Each row is a point on a landscape with many valleys, with its height.
A ball rolls from a point to the lowest of its 4 nearest points, and stops where none of them is lower. Distance is the straight distance between rows; heights are no part of it.
Mok: [117 151  65  99  48 161 174 159 161]  (h 2.55)
fozor: [138  51 118 142  96 157  87 162 165]  (h 4.27)
gazaz: [125 143 205 170 166  99 103  99 100]  (h 5.50)
veriz: [138 145  81 116 118 130 136 144 130]  (h 7.00)
dofa: [122 145  63 111  55 161 165 162 160]  (h 2.70)
Mibar: [131  79  97 140  92 156  90 171 172]  (h 5.00)
vakan: [139 133  73 126  97 143 128 160 150]  (h 9.02)
Nila: [151  67 137 129 113 144  90 156 157]  (h 5.45)
paleg: [132 149  67 113  81 147 158 152 149]  (h 6.90)
sanes: [123 149 108 123 146 121 139 125 110]  (h 6.41)
padep: [ 75 183 116  92 129 120 188  92 147]  (h 9.03)
baled: [120 156  85 103 118 128 164 118 126]  (h 7.33)
vufog: [137 138  88 119 126 130 130 143 128]  (h 6.81)
Fug: [160  75 165 122 130 125  86 133 123]  (h 3.45)
duf: [141  72 117 138 106 150  89 164 163]  (h 1.43)
tede: [145 122 109 123 131 131 104 157 134]  (h 6.19)
Vusu: [121 145 152 148 165 115 119 116  94]  (h 5.89)
pilob: [121 150  97 114 137 126 153 123 114]  (h 6.49)
pigur: [116 159  79  88  97 133 172 125 141]  (h 6.82)
beteb: [157  79 194 128 137 109  82 102  99]  (h 4.59)
fuvi: [ 87 179 145 129 158 116 196  85 142]  (h 7.12)
Memi: [122 150  65 104  57 158 171 156 157]  (h 1.65)
leku: [126 104  74 143  80 157 102 174 167]  (h 6.80)
neb: [ 96 169  96  91 118 125 180 105 136]  (h 6.15)
Leveg: [117 159  73  84  75 143 176 135 152]  (h 4.93)
nuva: [ 91 168 129 127 155 118 182  91 124]  (h 7.66)
bar: [124 150  87 110 126 128 151 125 121]  (h 6.78)
Sed: [104 159 108 116 143 123 167 103 116]  (h 5.87)
Saz: [176  56 172 127 120 130  87 125 119]  (h 2.30)
zuso: [ 71 196 139 112 147 113 199  86 161]  (h 8.96)
kosa: [118 128  56 134  58 165 132 175 161]  (h 8.05)
zan: [130 134 145 130 157 114 106 129 104]  (h 7.16)
miv: [104 168  85  78  95 132 180 118 143]  (h 7.48)
Rege: [116 152 152 150 167 117 136 113  98]  (h 5.60)
vizi: [120 118  67 141  70 163 111 176 166]  (h 7.55)
kovu: [112 156 110 121 148 121 158 111 111]  (h 6.13)
Zaru: [135 110 183 134 153 109  86 112 101]  (h 6.00)
dif: [124 157 195 174 172 106 124 103  98]  (h 2.61)
kiz: [104 159 119 127 154 120 162 105 108]  (h 5.95)
Nekor: [112 156 128 137 159 119 155 108 104]  (h 5.83)
deko: [ 86 175 101  86 119 123 181  98 139]  (h 6.43)
faseg: [ 95 168 101  95 126 124 177 101 133]  (h 5.35)
Ganu: [152  44 137 139 104 153  91 155 154]  (h 5.30)
Bopid: [129 115 200 145 155 104  84 101  99]  (h 5.29)
pamu: [144 118 134 124 145 121  96 143 120]  (h 6.26)
lunib: [119 159  82  95 106 131 169 123 135]  (h 7.56)
pugav: [121 146 183 160 167 108 112 109  95]  (h 5.18)
sud: [163  28 147 149  99 156  93 146 142]  (h 6.18)
Sopeg: [107 171 154 151 168 116 183  92 117]  (h 6.05)
gize: [156  79 154 122 129 130  86 145 132]  (h 4.14)
Dakem: [ 90 167 110 105 133 122 180  96 132]  (h 2.45)
zivin: [113 154 136 144 165 118 144 111 101]  (h 5.75)
gek: [113 167 165 162 173 114 167  98 107]  (h 6.06)
Rubev: [159  13 137 157  89 166  91 147 138]  (h 6.77)
sovo: [130 134  62 130  74 158 137 165 161]  (h 8.73)
laga: [135 126 232 173 155  92  88  76 102]  (h 2.41)
Paf: [129 123 213 161 155  99  88  92  98]  (h 4.52)
gol: [119 150 173 162 168 111 124 110  95]  (h 4.92)
zeri: [160  64 150 127 120 137  90 149 142]  (h 5.01)
Muka: [135 149  76 114 108 137 148 142 137]  (h 7.71)
pek: [148  92 184 127 143 113  83 114 104]  (h 4.83)
Som: [102 175 160 146 170 114 197  86 129]  (h 6.39)
tizu: [151  90 136 124 130 132  92 151 142]  (h 5.14)
guzo: [155  84 181 125 138 117  84 119 110]  (h 4.23)
per: [119 164 183 172 174 107 145 103  99]  (h 5.13)
Leri: [165  47 153 135 109 145  90 145 143]  (h 5.79)
Vuduz: [124 135 199 156 164 105  99 106  97]  (h 6.23)
Ziliv: [136 104  91 136  99 149  99 172 164]  (h 2.58)
piv: [165  69 178 124 129 120  83 119 114]  (h 3.35)
Zatar: [141 115 148 123 149 117  92 137 113]  (h 6.71)
dukub: [135 145  92 118 132 128 139 138 121]  (h 6.76)
pipu: [146 127  96 123 124 131 116 156 135]  (h 6.50)
Poz: [107 162 143 146 163 118 166 101 106]  (h 5.88)
sotov: [144 116  91 130 109 141 107 168 155]  (h 8.41)
Nuku: [ 96 173  88  73 101 128 180 112 146]  (h 7.21)
siga: [138 106 214 151 148 101  83  86  96]  (h 4.44)
femi: [147 114 121 122 137 129  99 152 131]  (h 5.96)
saf: [133 149  73 106  97 142 152 140 141]  (h 8.75)
milut: [110 161 155 157 169 116 152 103  99]  (h 5.78)
mep: [132 137 127 128 151 121 115 135 109]  (h 6.69)
bime: [148  97 162 122 145 118  87 131 116]  (h 6.70)
vot: [147  95 118 129 119 138  94 163 152]  (h 6.91)
kop: [140 137  80 121 110 137 131 154 142]  (h 7.53)
rodos: [145 102 104 131 114 143  97 167 157]  (h 8.61)
popov: [139 132 109 124 140 123 117 145 119]  (h 6.44)
Debi: [125 136 180 148 165 108 104 113  97]  (h 6.48)
voriz: [142 104 176 126 149 113  88 123 105]  (h 5.73)

For each start below, name the point where the ball stops.
Vuduz => laga
fuvi => dif
kop => Saz
Muka => Saz
Poz => dif
Nekor => dif
Som => dif
kosa => Memi
pek => Saz
Nuku => Dakem
Zatar => Saz
miv => Dakem
pigur => Memi
